Each row is a point on a tangle of strands that fork and nearly touch. The rows are in no order.
In the rows, 128 means zero.
Two points are linked if the straight distance between their rows is under 87.3. Some points are linked to none.
(1169): [137, 94, 135, 114, 146, 142, 118, 135, 147, 116, 112, 151, 126, 145, 108, 106, 139, 163, 139, 162, 106, 118, 115, 137, 110, 156, 106, 116, 133, 126, 120, 168, 135, 117, 66, 124, 150]
(72): [124, 114, 119, 116, 123, 146, 146, 139, 142, 110, 125, 165, 115, 119, 165, 132, 120, 124, 112, 103, 138, 119, 129, 114, 115, 127, 161, 127, 127, 127, 124, 137, 134, 116, 145, 132, 101]
(857): [118, 123, 133, 121, 110, 145, 126, 141, 124, 113, 141, 123, 116, 144, 155, 144, 138, 156, 137, 96, 122, 134, 140, 155, 121, 118, 109, 139, 115, 129, 102, 133, 133, 90, 151, 121, 68]
(191): [116, 133, 143, 133, 129, 144, 129, 125, 118, 123, 137, 96, 152, 99, 146, 151, 138, 101, 115, 121, 120, 173, 131, 105, 147, 96, 103, 137, 141, 120, 123, 98, 137, 154, 148, 141, 121]
(423): [128, 132, 141, 159, 151, 121, 124, 134, 108, 148, 152, 115, 138, 159, 106, 137, 112, 129, 153, 149, 129, 158, 145, 150, 150, 118, 139, 126, 139, 139, 125, 137, 119, 134, 120, 154, 145]
(620): [110, 162, 136, 123, 134, 143, 134, 88, 137, 113, 137, 104, 121, 94, 139, 142, 125, 93, 119, 116, 114, 117, 122, 138, 107, 129, 127, 109, 134, 157, 157, 100, 92, 119, 152, 135, 140]
(1282): [135, 120, 137, 130, 146, 153, 108, 136, 133, 146, 128, 140, 133, 120, 156, 146, 79, 148, 84, 123, 144, 123, 129, 136, 144, 116, 153, 136, 112, 123, 135, 117, 120, 138, 181, 129, 104]
(194): [115, 125, 117, 147, 134, 142, 156, 138, 122, 117, 132, 134, 110, 140, 134, 128, 108, 132, 133, 125, 149, 122, 134, 170, 148, 125, 155, 103, 123, 118, 135, 132, 126, 126, 116, 126, 145]
(7): [137, 106, 131, 117, 145, 133, 128, 139, 143, 139, 118, 144, 116, 148, 113, 114, 122, 154, 134, 157, 110, 122, 127, 148, 127, 148, 136, 138, 131, 143, 120, 156, 132, 116, 105, 141, 138]
(904): [129, 111, 137, 111, 136, 156, 131, 153, 151, 123, 126, 143, 109, 154, 128, 137, 130, 140, 113, 134, 106, 141, 133, 158, 124, 131, 154, 144, 126, 143, 109, 153, 142, 120, 129, 149, 119]
(885): [113, 131, 126, 144, 131, 129, 129, 148, 102, 132, 138, 120, 116, 130, 128, 126, 116, 123, 138, 106, 146, 122, 128, 125, 165, 92, 125, 136, 133, 115, 171, 105, 109, 152, 151, 125, 125]
(1144): [126, 141, 111, 132, 102, 122, 134, 156, 112, 135, 107, 126, 139, 111, 127, 125, 143, 110, 112, 132, 150, 134, 111, 104, 150, 126, 132, 110, 143, 86, 156, 118, 133, 149, 102, 97, 144]
(724): [114, 138, 133, 150, 108, 132, 140, 146, 111, 134, 140, 115, 162, 116, 136, 153, 142, 102, 113, 139, 155, 164, 137, 94, 150, 94, 113, 112, 121, 76, 121, 101, 160, 160, 122, 109, 132]
(1124): [131, 112, 153, 153, 143, 125, 120, 138, 108, 138, 151, 127, 122, 145, 123, 135, 100, 136, 134, 129, 124, 146, 131, 157, 151, 113, 153, 152, 122, 133, 140, 140, 115, 135, 155, 148, 123]
(109): [128, 134, 99, 119, 107, 100, 125, 134, 114, 142, 110, 116, 141, 91, 105, 106, 131, 128, 148, 135, 153, 116, 119, 88, 142, 129, 109, 123, 133, 125, 140, 104, 128, 138, 114, 126, 144]
(151): [124, 151, 158, 117, 134, 137, 121, 119, 149, 129, 134, 129, 144, 140, 128, 144, 165, 122, 134, 123, 112, 164, 121, 140, 112, 126, 121, 148, 139, 152, 131, 146, 113, 128, 135, 139, 110]
(1274): [145, 118, 136, 122, 142, 125, 133, 105, 174, 117, 136, 146, 131, 146, 120, 111, 159, 113, 119, 136, 116, 143, 123, 125, 93, 136, 137, 127, 141, 130, 128, 163, 143, 140, 85, 136, 151]
(1257): [131, 124, 141, 121, 148, 124, 137, 102, 174, 114, 138, 147, 119, 136, 131, 113, 131, 107, 104, 126, 129, 133, 130, 140, 106, 134, 169, 115, 133, 125, 128, 139, 141, 144, 111, 134, 147]
(523): [141, 121, 107, 126, 125, 99, 114, 137, 106, 151, 118, 107, 151, 120, 101, 97, 127, 135, 149, 164, 151, 126, 121, 97, 142, 134, 123, 113, 137, 127, 137, 113, 135, 130, 87, 127, 156]
(343): [112, 125, 141, 144, 133, 158, 136, 134, 127, 118, 140, 124, 119, 141, 149, 137, 117, 131, 114, 119, 142, 140, 138, 177, 146, 112, 149, 114, 119, 101, 133, 129, 127, 122, 149, 121, 124]
(754): [131, 127, 119, 137, 152, 125, 118, 131, 116, 147, 134, 136, 96, 114, 106, 143, 84, 151, 130, 125, 116, 92, 141, 152, 149, 118, 151, 137, 96, 159, 139, 114, 105, 122, 155, 139, 122]
(565): [105, 137, 135, 120, 106, 143, 141, 126, 135, 89, 152, 113, 124, 117, 172, 142, 166, 112, 137, 91, 117, 162, 133, 138, 109, 103, 117, 131, 126, 148, 127, 125, 128, 102, 141, 134, 91]
(177): [122, 139, 132, 131, 139, 152, 113, 139, 127, 141, 137, 103, 107, 104, 127, 164, 111, 123, 86, 108, 109, 111, 134, 152, 135, 103, 101, 150, 105, 137, 147, 96, 111, 132, 188, 123, 122]
(495): [115, 144, 126, 133, 99, 127, 132, 133, 117, 129, 131, 118, 142, 116, 141, 131, 157, 115, 126, 120, 156, 150, 117, 98, 143, 110, 112, 119, 131, 80, 138, 100, 138, 149, 133, 104, 114]
(993): [144, 108, 112, 134, 144, 103, 123, 113, 120, 127, 119, 129, 135, 140, 108, 90, 130, 155, 166, 140, 149, 95, 115, 129, 119, 143, 114, 102, 141, 113, 142, 133, 127, 139, 80, 102, 174]
(1307): [145, 114, 122, 123, 185, 117, 136, 82, 166, 128, 129, 150, 123, 148, 116, 131, 113, 123, 147, 139, 124, 106, 122, 132, 103, 146, 141, 106, 118, 148, 133, 146, 123, 151, 101, 139, 154]
(312): [137, 152, 129, 130, 96, 119, 120, 113, 119, 128, 134, 96, 95, 129, 118, 110, 138, 135, 112, 117, 116, 100, 116, 146, 109, 129, 95, 155, 129, 124, 131, 123, 103, 109, 177, 106, 113]
(134): [115, 149, 133, 120, 159, 135, 137, 114, 146, 123, 126, 136, 115, 142, 130, 131, 123, 92, 126, 120, 133, 123, 123, 139, 127, 134, 158, 120, 136, 143, 170, 128, 95, 145, 126, 131, 147]
(626): [108, 127, 115, 124, 151, 156, 142, 151, 115, 130, 129, 148, 137, 147, 150, 160, 99, 101, 122, 116, 141, 138, 149, 116, 159, 112, 181, 104, 133, 122, 144, 114, 126, 148, 123, 144, 132]
(529): [131, 105, 104, 131, 123, 127, 130, 162, 104, 138, 115, 117, 153, 132, 112, 110, 130, 127, 131, 165, 144, 139, 137, 98, 149, 121, 147, 107, 151, 112, 127, 111, 150, 129, 82, 141, 149]
(772): [118, 124, 132, 122, 122, 125, 157, 111, 132, 98, 138, 149, 110, 134, 136, 110, 151, 123, 157, 94, 117, 118, 128, 134, 102, 147, 119, 142, 135, 145, 118, 166, 123, 116, 114, 138, 121]
(567): [118, 154, 135, 145, 116, 124, 138, 125, 113, 135, 125, 118, 137, 130, 125, 136, 131, 129, 154, 131, 152, 130, 123, 142, 144, 128, 111, 111, 122, 114, 146, 123, 111, 126, 128, 110, 135]
(1187): [132, 113, 115, 104, 116, 155, 114, 163, 125, 135, 103, 139, 96, 152, 123, 134, 112, 174, 98, 135, 105, 104, 131, 159, 141, 142, 128, 147, 108, 116, 100, 144, 147, 107, 142, 111, 100]
(1246): [130, 148, 111, 116, 110, 90, 117, 139, 131, 158, 108, 117, 130, 100, 98, 112, 149, 118, 145, 121, 146, 116, 117, 99, 125, 145, 106, 152, 122, 117, 136, 123, 134, 144, 125, 104, 124]
(30): [129, 157, 127, 141, 121, 119, 116, 123, 120, 150, 126, 89, 127, 95, 121, 143, 131, 121, 112, 135, 130, 116, 123, 120, 152, 106, 89, 136, 119, 124, 151, 93, 116, 147, 159, 112, 135]
(778): [138, 102, 110, 128, 139, 108, 134, 111, 130, 120, 117, 146, 139, 122, 113, 112, 124, 164, 172, 159, 124, 121, 141, 105, 117, 149, 114, 117, 127, 147, 89, 134, 153, 109, 69, 154, 130]
(660): [143, 116, 132, 124, 130, 104, 112, 129, 118, 144, 130, 146, 103, 152, 117, 106, 114, 157, 146, 108, 132, 96, 120, 130, 134, 132, 129, 157, 125, 134, 141, 146, 98, 134, 149, 123, 108]
(570): [137, 133, 113, 131, 80, 115, 136, 123, 120, 120, 118, 125, 125, 99, 143, 102, 137, 138, 116, 131, 138, 116, 116, 115, 120, 142, 123, 129, 135, 102, 124, 126, 141, 114, 134, 110, 128]
(1070): [138, 107, 109, 128, 136, 104, 125, 123, 103, 145, 124, 140, 139, 126, 106, 120, 117, 157, 178, 143, 144, 122, 141, 104, 140, 140, 132, 121, 124, 148, 102, 123, 131, 112, 92, 148, 119]
(486): [124, 141, 130, 119, 80, 142, 132, 144, 118, 112, 124, 105, 126, 105, 156, 120, 152, 133, 108, 119, 123, 134, 114, 131, 117, 130, 103, 145, 132, 108, 109, 134, 137, 103, 145, 99, 104]
(780): [128, 160, 115, 139, 113, 88, 130, 122, 105, 150, 136, 96, 169, 105, 116, 124, 136, 90, 130, 146, 134, 157, 130, 73, 144, 120, 116, 124, 128, 121, 118, 94, 149, 152, 120, 137, 148]
(1002): [121, 115, 114, 144, 135, 133, 128, 169, 91, 140, 127, 117, 138, 120, 116, 139, 117, 113, 121, 130, 140, 141, 138, 111, 170, 99, 126, 147, 142, 119, 142, 109, 133, 160, 134, 146, 135]
(8): [135, 145, 115, 125, 110, 120, 133, 100, 150, 122, 131, 102, 134, 90, 122, 137, 136, 129, 126, 154, 115, 129, 122, 117, 113, 130, 115, 110, 129, 150, 114, 100, 131, 116, 138, 136, 130]
(1325): [136, 95, 121, 130, 108, 100, 132, 142, 129, 119, 118, 153, 134, 129, 119, 105, 144, 132, 118, 146, 149, 119, 123, 114, 118, 126, 145, 110, 147, 84, 129, 129, 155, 131, 83, 106, 157]
(77): [129, 135, 137, 124, 123, 115, 113, 142, 105, 167, 107, 121, 146, 120, 106, 138, 128, 135, 155, 139, 119, 130, 129, 118, 139, 144, 117, 151, 124, 153, 142, 134, 110, 116, 141, 138, 119]
(893): [136, 124, 122, 132, 153, 108, 117, 143, 117, 142, 125, 147, 105, 149, 88, 112, 122, 141, 161, 118, 118, 90, 117, 147, 141, 137, 125, 144, 117, 154, 165, 146, 92, 138, 120, 126, 141]
(986): [125, 136, 127, 142, 151, 113, 128, 135, 125, 147, 138, 122, 141, 154, 103, 128, 137, 129, 158, 163, 130, 146, 141, 134, 144, 129, 132, 106, 131, 134, 136, 138, 135, 122, 75, 142, 152]
(910): [137, 115, 143, 133, 108, 119, 114, 127, 109, 130, 127, 135, 121, 150, 131, 98, 124, 156, 134, 113, 133, 126, 122, 141, 132, 133, 128, 162, 140, 116, 120, 154, 117, 116, 144, 122, 102]
(1291): [136, 113, 130, 124, 130, 135, 124, 130, 149, 131, 135, 120, 124, 126, 141, 136, 133, 135, 109, 152, 147, 133, 128, 124, 133, 99, 133, 114, 130, 105, 130, 113, 144, 140, 128, 125, 120]
(1148): [124, 134, 128, 124, 133, 135, 125, 132, 119, 124, 143, 116, 98, 122, 133, 130, 138, 117, 129, 102, 125, 111, 126, 136, 130, 101, 120, 138, 134, 141, 175, 111, 92, 136, 163, 124, 117]
(78): [148, 133, 139, 117, 112, 95, 127, 126, 147, 135, 119, 129, 161, 117, 133, 121, 158, 119, 116, 146, 145, 157, 127, 90, 123, 128, 137, 132, 144, 115, 130, 124, 148, 149, 111, 126, 127]
(1009): [120, 160, 144, 139, 136, 124, 137, 103, 106, 130, 128, 131, 160, 128, 119, 138, 141, 116, 173, 138, 118, 141, 121, 134, 104, 151, 114, 114, 149, 173, 141, 141, 96, 122, 97, 149, 151]
(135): [124, 133, 116, 118, 138, 125, 142, 148, 127, 140, 125, 137, 134, 130, 129, 146, 132, 108, 162, 130, 143, 142, 137, 100, 148, 117, 138, 121, 140, 146, 149, 120, 117, 148, 125, 141, 117]
(821): [122, 131, 135, 127, 157, 126, 141, 122, 151, 128, 137, 138, 120, 157, 131, 119, 117, 90, 113, 127, 138, 137, 137, 130, 134, 125, 176, 128, 143, 121, 151, 128, 126, 159, 118, 141, 146]
(1327): [102, 137, 153, 133, 142, 158, 121, 131, 117, 125, 137, 109, 142, 110, 173, 158, 100, 110, 102, 92, 120, 159, 125, 145, 126, 114, 142, 151, 123, 130, 136, 124, 114, 124, 196, 126, 109]
(377): [144, 77, 138, 115, 146, 152, 123, 133, 148, 100, 120, 183, 127, 172, 125, 114, 130, 168, 137, 147, 105, 118, 118, 134, 104, 145, 129, 113, 127, 126, 110, 167, 153, 110, 77, 126, 130]
(121): [125, 163, 119, 141, 127, 144, 136, 135, 122, 124, 128, 108, 164, 138, 136, 149, 138, 99, 122, 164, 131, 151, 144, 123, 138, 120, 136, 75, 143, 130, 121, 108, 144, 131, 86, 134, 148]
(637): [140, 132, 109, 144, 124, 85, 123, 101, 115, 132, 137, 124, 120, 122, 121, 99, 106, 148, 149, 118, 150, 93, 121, 128, 136, 120, 125, 122, 125, 124, 142, 107, 115, 134, 141, 120, 140]
(1154): [98, 118, 134, 92, 142, 180, 113, 150, 143, 111, 141, 135, 107, 143, 156, 135, 111, 130, 93, 90, 118, 136, 129, 170, 116, 122, 157, 126, 121, 136, 136, 137, 128, 119, 169, 134, 110]
(1120): [136, 155, 122, 120, 106, 122, 118, 101, 136, 129, 115, 93, 123, 97, 105, 118, 161, 143, 129, 155, 114, 113, 106, 135, 106, 141, 98, 127, 127, 137, 124, 121, 121, 117, 128, 114, 134]
(858): [117, 153, 148, 118, 146, 157, 110, 117, 148, 134, 142, 110, 108, 115, 132, 151, 113, 105, 85, 103, 109, 118, 124, 159, 116, 119, 130, 146, 105, 136, 152, 106, 105, 126, 195, 117, 109]
(717): [118, 153, 135, 147, 133, 144, 133, 153, 126, 130, 128, 129, 177, 141, 147, 176, 129, 93, 96, 149, 135, 175, 150, 101, 143, 113, 149, 86, 135, 104, 115, 107, 156, 142, 90, 127, 145]
(110): [148, 109, 101, 126, 144, 100, 119, 134, 102, 152, 123, 135, 132, 135, 101, 104, 100, 153, 160, 153, 135, 104, 123, 113, 144, 135, 141, 119, 134, 143, 134, 127, 119, 126, 103, 146, 153]
(882): [130, 119, 138, 123, 127, 143, 137, 110, 138, 98, 122, 153, 103, 153, 141, 97, 141, 130, 142, 98, 116, 103, 99, 145, 90, 159, 110, 142, 141, 130, 125, 175, 109, 125, 121, 118, 135]
(117): [119, 150, 145, 124, 136, 142, 126, 102, 151, 113, 152, 104, 106, 125, 141, 159, 145, 98, 118, 101, 107, 128, 132, 149, 102, 111, 114, 141, 110, 146, 131, 114, 119, 108, 181, 124, 92]
(439): [126, 134, 131, 102, 118, 172, 114, 135, 146, 109, 125, 122, 93, 150, 156, 123, 130, 133, 87, 97, 119, 121, 114, 154, 105, 131, 130, 129, 124, 129, 129, 145, 113, 108, 167, 115, 102]
(255): [138, 133, 135, 119, 106, 137, 116, 116, 119, 121, 135, 113, 103, 156, 136, 141, 141, 156, 137, 107, 109, 111, 128, 151, 94, 139, 86, 144, 117, 138, 101, 136, 107, 78, 152, 109, 81]
(1047): [126, 137, 137, 125, 159, 128, 124, 115, 128, 143, 139, 147, 99, 113, 116, 150, 100, 114, 125, 104, 107, 102, 133, 138, 123, 121, 148, 139, 109, 174, 148, 115, 96, 121, 181, 140, 120]
(661): [130, 122, 128, 117, 145, 129, 121, 143, 124, 142, 112, 146, 104, 149, 94, 110, 121, 164, 155, 137, 98, 102, 119, 156, 127, 156, 114, 144, 124, 161, 135, 159, 110, 115, 116, 134, 145]
(1200): [132, 111, 143, 144, 104, 91, 127, 127, 124, 139, 122, 159, 155, 134, 114, 115, 140, 151, 153, 140, 143, 146, 150, 108, 133, 148, 138, 129, 115, 112, 89, 141, 165, 104, 84, 131, 106]
(444): [144, 110, 120, 133, 169, 132, 146, 83, 155, 116, 125, 146, 135, 127, 126, 139, 108, 135, 150, 153, 118, 104, 135, 127, 110, 147, 137, 93, 120, 144, 101, 145, 139, 127, 89, 143, 161]
(1168): [127, 105, 157, 132, 96, 112, 122, 143, 119, 135, 114, 144, 148, 137, 129, 124, 135, 164, 131, 135, 125, 158, 150, 124, 146, 138, 134, 157, 116, 118, 84, 142, 158, 94, 108, 133, 96]
(1195): [120, 134, 128, 131, 115, 114, 154, 136, 137, 116, 123, 142, 110, 136, 119, 111, 148, 103, 149, 110, 125, 126, 126, 136, 127, 151, 134, 154, 135, 134, 129, 165, 128, 131, 121, 129, 133]
(511): [116, 115, 113, 136, 147, 150, 146, 163, 121, 132, 129, 152, 113, 142, 138, 141, 96, 113, 97, 116, 155, 128, 142, 123, 162, 103, 186, 125, 116, 104, 152, 113, 141, 156, 129, 129, 135]
(1071): [143, 131, 112, 131, 120, 121, 122, 104, 134, 111, 103, 133, 118, 118, 117, 90, 137, 151, 141, 124, 138, 84, 98, 131, 111, 153, 98, 94, 135, 108, 140, 139, 122, 134, 100, 90, 162]
(755): [134, 117, 137, 151, 105, 93, 128, 141, 120, 144, 126, 141, 162, 129, 108, 118, 126, 120, 134, 147, 147, 157, 150, 108, 143, 143, 146, 130, 126, 100, 103, 130, 169, 124, 95, 124, 133]
(1317): [142, 153, 128, 136, 106, 109, 103, 114, 125, 153, 116, 76, 132, 92, 106, 121, 144, 139, 109, 155, 118, 120, 108, 119, 133, 130, 84, 148, 121, 130, 133, 101, 120, 126, 149, 108, 140]
(1040): [113, 155, 119, 134, 156, 133, 146, 146, 109, 137, 139, 129, 152, 149, 143, 159, 110, 82, 143, 128, 133, 151, 151, 97, 155, 115, 163, 110, 135, 140, 129, 109, 120, 160, 124, 148, 120]
(202): [144, 80, 122, 110, 147, 155, 130, 131, 160, 94, 127, 177, 99, 149, 131, 112, 133, 141, 118, 118, 107, 92, 122, 135, 94, 145, 126, 115, 126, 109, 110, 168, 141, 128, 95, 119, 131]
(1010): [146, 82, 114, 125, 136, 103, 124, 128, 126, 119, 113, 154, 140, 134, 116, 87, 136, 153, 147, 146, 142, 107, 120, 109, 115, 143, 119, 101, 143, 99, 128, 145, 147, 129, 63, 108, 159]
(36): [121, 117, 136, 150, 100, 116, 122, 135, 94, 154, 127, 99, 151, 92, 115, 124, 110, 146, 119, 151, 133, 147, 137, 112, 150, 128, 106, 150, 113, 103, 94, 100, 154, 124, 158, 137, 128]
(127): [105, 121, 124, 125, 121, 145, 130, 145, 121, 107, 144, 119, 125, 123, 156, 154, 142, 133, 148, 108, 110, 155, 151, 158, 126, 106, 119, 137, 117, 152, 112, 115, 131, 103, 152, 149, 96]
(89): [130, 114, 131, 166, 128, 98, 142, 137, 112, 136, 145, 128, 144, 139, 113, 128, 123, 126, 132, 138, 147, 153, 155, 116, 154, 111, 152, 126, 120, 95, 110, 123, 162, 146, 107, 133, 135]
(640): [122, 126, 142, 114, 151, 136, 135, 114, 135, 121, 140, 147, 114, 127, 137, 146, 114, 114, 139, 105, 108, 139, 137, 130, 116, 127, 153, 140, 124, 176, 135, 132, 105, 115, 153, 164, 107]
(374): [132, 145, 135, 134, 103, 93, 123, 115, 112, 135, 125, 110, 182, 118, 120, 112, 151, 99, 140, 138, 140, 175, 131, 73, 131, 137, 128, 129, 152, 124, 120, 116, 149, 146, 106, 148, 134]
(1084): [145, 135, 110, 131, 160, 93, 123, 97, 147, 131, 138, 105, 119, 122, 96, 115, 135, 122, 146, 150, 126, 103, 120, 134, 120, 123, 112, 118, 127, 147, 153, 115, 112, 147, 106, 120, 175]
(797): [103, 127, 135, 108, 161, 153, 123, 131, 126, 116, 146, 131, 120, 122, 149, 168, 119, 107, 142, 97, 116, 154, 146, 140, 113, 112, 149, 124, 130, 168, 148, 108, 98, 114, 159, 160, 107]
(111): [117, 167, 126, 136, 123, 124, 143, 119, 112, 130, 142, 97, 161, 104, 134, 155, 131, 77, 120, 134, 129, 163, 132, 90, 144, 108, 118, 115, 137, 132, 128, 92, 130, 154, 149, 145, 140]
(358): [133, 145, 119, 138, 129, 137, 110, 140, 117, 156, 117, 110, 122, 104, 120, 143, 105, 139, 89, 131, 123, 96, 123, 133, 162, 104, 102, 149, 110, 142, 153, 93, 119, 146, 165, 120, 139]
(228): [139, 123, 120, 104, 120, 156, 124, 128, 118, 107, 135, 134, 74, 165, 144, 112, 117, 139, 101, 83, 116, 94, 114, 156, 105, 139, 115, 144, 125, 137, 120, 153, 101, 96, 165, 114, 107]
(1234): [151, 116, 119, 119, 107, 120, 115, 124, 137, 107, 107, 151, 113, 143, 124, 103, 150, 154, 116, 124, 138, 83, 103, 129, 98, 153, 109, 115, 136, 90, 124, 157, 134, 129, 98, 80, 142]
(1141): [129, 115, 138, 164, 113, 120, 136, 129, 111, 134, 148, 121, 140, 120, 133, 143, 120, 137, 136, 125, 135, 156, 153, 131, 153, 110, 136, 139, 107, 103, 93, 123, 156, 133, 133, 135, 103]
(1236): [113, 142, 112, 140, 134, 147, 150, 129, 132, 106, 125, 125, 131, 135, 129, 140, 132, 112, 139, 148, 142, 135, 135, 152, 130, 126, 139, 73, 135, 119, 131, 123, 124, 125, 93, 129, 162]
(333): [127, 150, 116, 132, 101, 120, 140, 124, 129, 125, 100, 139, 137, 114, 148, 127, 120, 105, 114, 122, 159, 120, 115, 101, 141, 144, 146, 111, 137, 102, 149, 128, 112, 150, 122, 90, 141]
(848): [148, 117, 139, 121, 130, 120, 120, 113, 162, 124, 119, 145, 147, 132, 110, 115, 165, 146, 129, 154, 117, 133, 111, 123, 95, 153, 106, 123, 144, 129, 123, 167, 147, 116, 60, 120, 141]
(921): [124, 138, 127, 113, 125, 132, 136, 141, 128, 120, 126, 131, 145, 122, 127, 140, 142, 124, 157, 136, 126, 152, 131, 107, 124, 124, 124, 115, 147, 157, 130, 120, 125, 129, 106, 160, 117]
(695): [155, 132, 128, 108, 144, 134, 110, 115, 159, 147, 119, 140, 102, 154, 117, 115, 114, 142, 94, 128, 116, 95, 116, 143, 117, 149, 134, 149, 125, 136, 123, 144, 117, 131, 153, 119, 129]
(97): [122, 140, 128, 116, 88, 137, 135, 134, 134, 102, 135, 98, 127, 105, 149, 125, 177, 119, 114, 107, 115, 152, 119, 119, 105, 121, 94, 146, 138, 132, 109, 131, 139, 105, 134, 127, 85]
(1205): [136, 113, 103, 123, 127, 136, 150, 105, 137, 111, 116, 144, 121, 101, 137, 122, 104, 146, 137, 146, 124, 103, 136, 126, 120, 143, 133, 101, 126, 136, 102, 124, 138, 117, 112, 147, 152]
(256): [103, 130, 139, 136, 131, 148, 144, 135, 134, 109, 143, 111, 140, 104, 154, 167, 139, 92, 109, 99, 128, 163, 137, 108, 142, 98, 113, 149, 122, 103, 114, 108, 155, 156, 164, 126, 104]
(402): [135, 91, 112, 107, 121, 138, 150, 138, 146, 102, 117, 174, 109, 129, 143, 126, 135, 141, 128, 110, 126, 106, 130, 116, 117, 135, 143, 119, 129, 119, 109, 144, 146, 118, 101, 132, 113]
(132): [99, 127, 144, 117, 134, 162, 118, 132, 140, 119, 147, 126, 127, 131, 164, 149, 113, 113, 102, 85, 119, 152, 136, 173, 113, 121, 148, 140, 107, 130, 120, 141, 125, 111, 184, 131, 99]
(328): [115, 150, 137, 129, 144, 132, 128, 127, 120, 124, 130, 121, 115, 135, 125, 117, 132, 104, 129, 112, 117, 117, 112, 157, 129, 123, 127, 130, 151, 153, 182, 126, 85, 140, 138, 131, 144]
(1286): [124, 111, 152, 161, 123, 118, 123, 125, 93, 150, 144, 109, 161, 111, 134, 147, 104, 131, 130, 133, 144, 155, 133, 104, 159, 101, 105, 138, 121, 96, 95, 108, 152, 150, 150, 138, 115]
(227): [119, 143, 140, 124, 120, 134, 137, 117, 145, 123, 141, 106, 126, 108, 155, 149, 142, 92, 111, 99, 119, 144, 128, 117, 119, 116, 113, 155, 115, 119, 115, 124, 138, 132, 176, 114, 94]
(1315): [115, 102, 144, 121, 133, 152, 129, 150, 128, 120, 144, 155, 102, 162, 132, 130, 107, 152, 129, 107, 97, 143, 124, 172, 131, 134, 164, 139, 109, 142, 100, 165, 135, 117, 145, 152, 107]
(1251): [131, 115, 149, 137, 123, 135, 112, 137, 115, 133, 133, 120, 117, 148, 128, 121, 120, 152, 114, 133, 124, 134, 135, 162, 146, 121, 130, 149, 128, 112, 128, 140, 131, 122, 157, 119, 117]
(1212): [111, 124, 144, 126, 148, 154, 119, 119, 128, 129, 137, 126, 136, 121, 161, 148, 90, 103, 96, 101, 139, 146, 126, 125, 142, 112, 155, 137, 125, 122, 147, 113, 111, 144, 178, 138, 116]
(1240): [136, 132, 134, 140, 101, 107, 107, 121, 109, 149, 118, 91, 147, 104, 115, 100, 118, 143, 115, 169, 130, 129, 125, 123, 145, 133, 108, 143, 125, 111, 118, 108, 140, 125, 149, 122, 151]
(206): [144, 109, 126, 119, 106, 102, 116, 147, 148, 133, 114, 143, 147, 120, 120, 113, 159, 122, 106, 154, 137, 140, 124, 98, 113, 127, 134, 125, 148, 99, 131, 133, 155, 134, 80, 111, 130]
(590): [121, 165, 123, 124, 121, 119, 149, 77, 145, 114, 134, 113, 131, 96, 135, 141, 133, 99, 149, 130, 116, 129, 127, 113, 99, 138, 123, 103, 130, 164, 125, 107, 115, 123, 134, 142, 137]
(509): [137, 116, 115, 115, 98, 133, 134, 103, 139, 108, 117, 134, 114, 108, 145, 105, 120, 148, 113, 135, 128, 102, 120, 126, 101, 144, 125, 113, 136, 130, 105, 132, 130, 111, 136, 118, 134]
(968): [131, 121, 131, 120, 137, 144, 126, 122, 124, 103, 124, 141, 88, 168, 131, 110, 126, 142, 130, 89, 116, 84, 105, 161, 113, 148, 105, 139, 128, 137, 132, 171, 96, 114, 143, 111, 121]
(849): [140, 107, 122, 138, 132, 98, 128, 110, 130, 123, 123, 147, 174, 141, 114, 101, 137, 153, 163, 161, 126, 141, 144, 106, 110, 152, 113, 115, 122, 140, 95, 146, 165, 105, 34, 144, 155]
(361): [124, 136, 134, 145, 143, 137, 124, 149, 129, 146, 134, 120, 170, 136, 141, 176, 120, 103, 109, 150, 152, 163, 142, 89, 158, 107, 127, 102, 122, 90, 124, 101, 155, 160, 118, 117, 123]
(770): [145, 127, 125, 115, 174, 140, 117, 103, 164, 141, 120, 149, 112, 141, 117, 126, 106, 127, 126, 130, 115, 95, 118, 140, 118, 152, 145, 124, 112, 157, 136, 150, 108, 134, 133, 135, 144]
(779): [145, 138, 122, 135, 115, 97, 125, 107, 118, 132, 128, 109, 99, 116, 113, 102, 118, 152, 131, 128, 125, 88, 130, 141, 126, 129, 102, 146, 120, 136, 135, 107, 112, 115, 157, 114, 135]
(268): [110, 132, 125, 115, 132, 147, 133, 142, 116, 118, 137, 133, 143, 126, 147, 166, 138, 124, 162, 117, 114, 159, 147, 126, 123, 100, 123, 116, 136, 181, 130, 106, 114, 113, 131, 166, 101]
(751): [131, 145, 131, 113, 114, 133, 126, 103, 125, 110, 140, 109, 98, 120, 137, 132, 130, 148, 129, 109, 101, 96, 117, 141, 88, 132, 94, 133, 127, 153, 121, 118, 100, 86, 168, 119, 105]
(1255): [130, 148, 128, 132, 125, 111, 130, 126, 144, 133, 111, 127, 125, 125, 105, 106, 146, 121, 132, 131, 127, 114, 114, 142, 118, 157, 122, 146, 142, 130, 133, 157, 121, 137, 114, 113, 152]
(963): [126, 126, 115, 136, 138, 139, 132, 159, 108, 148, 127, 112, 150, 125, 126, 132, 109, 119, 116, 164, 143, 136, 138, 107, 165, 106, 140, 110, 139, 115, 135, 109, 139, 147, 120, 141, 154]
(795): [148, 142, 134, 112, 122, 135, 118, 121, 153, 132, 100, 129, 115, 143, 114, 108, 148, 137, 93, 134, 112, 112, 104, 140, 103, 167, 121, 145, 129, 126, 116, 161, 125, 123, 124, 107, 143]
(380): [136, 120, 114, 121, 115, 84, 97, 129, 123, 166, 111, 109, 132, 115, 78, 105, 138, 137, 152, 142, 140, 116, 137, 104, 131, 153, 102, 166, 102, 121, 112, 118, 139, 123, 130, 116, 119]
(1050): [119, 103, 117, 125, 116, 147, 149, 162, 125, 120, 116, 168, 123, 128, 152, 141, 118, 127, 97, 119, 149, 126, 135, 121, 140, 113, 173, 120, 127, 98, 129, 134, 144, 134, 135, 124, 116]

A fork is a point with three links. Follow the links from the first point to the second and name the forks in between, in order.
(1120), (1234) | (1317)
(848), (312) | (1169), (268), (127)
(380), (7) | (523), (1169)
(910), (797) | (7), (1169), (268)

Follow the links from the first point to the second, and from the first to the third. Name the last point that the two ways share.
(885), (570), (661) | (1169)
(848), (495), (986) | (1251)
(821), (857), (121) | (1169)
(797), (1282), (637) | (127)
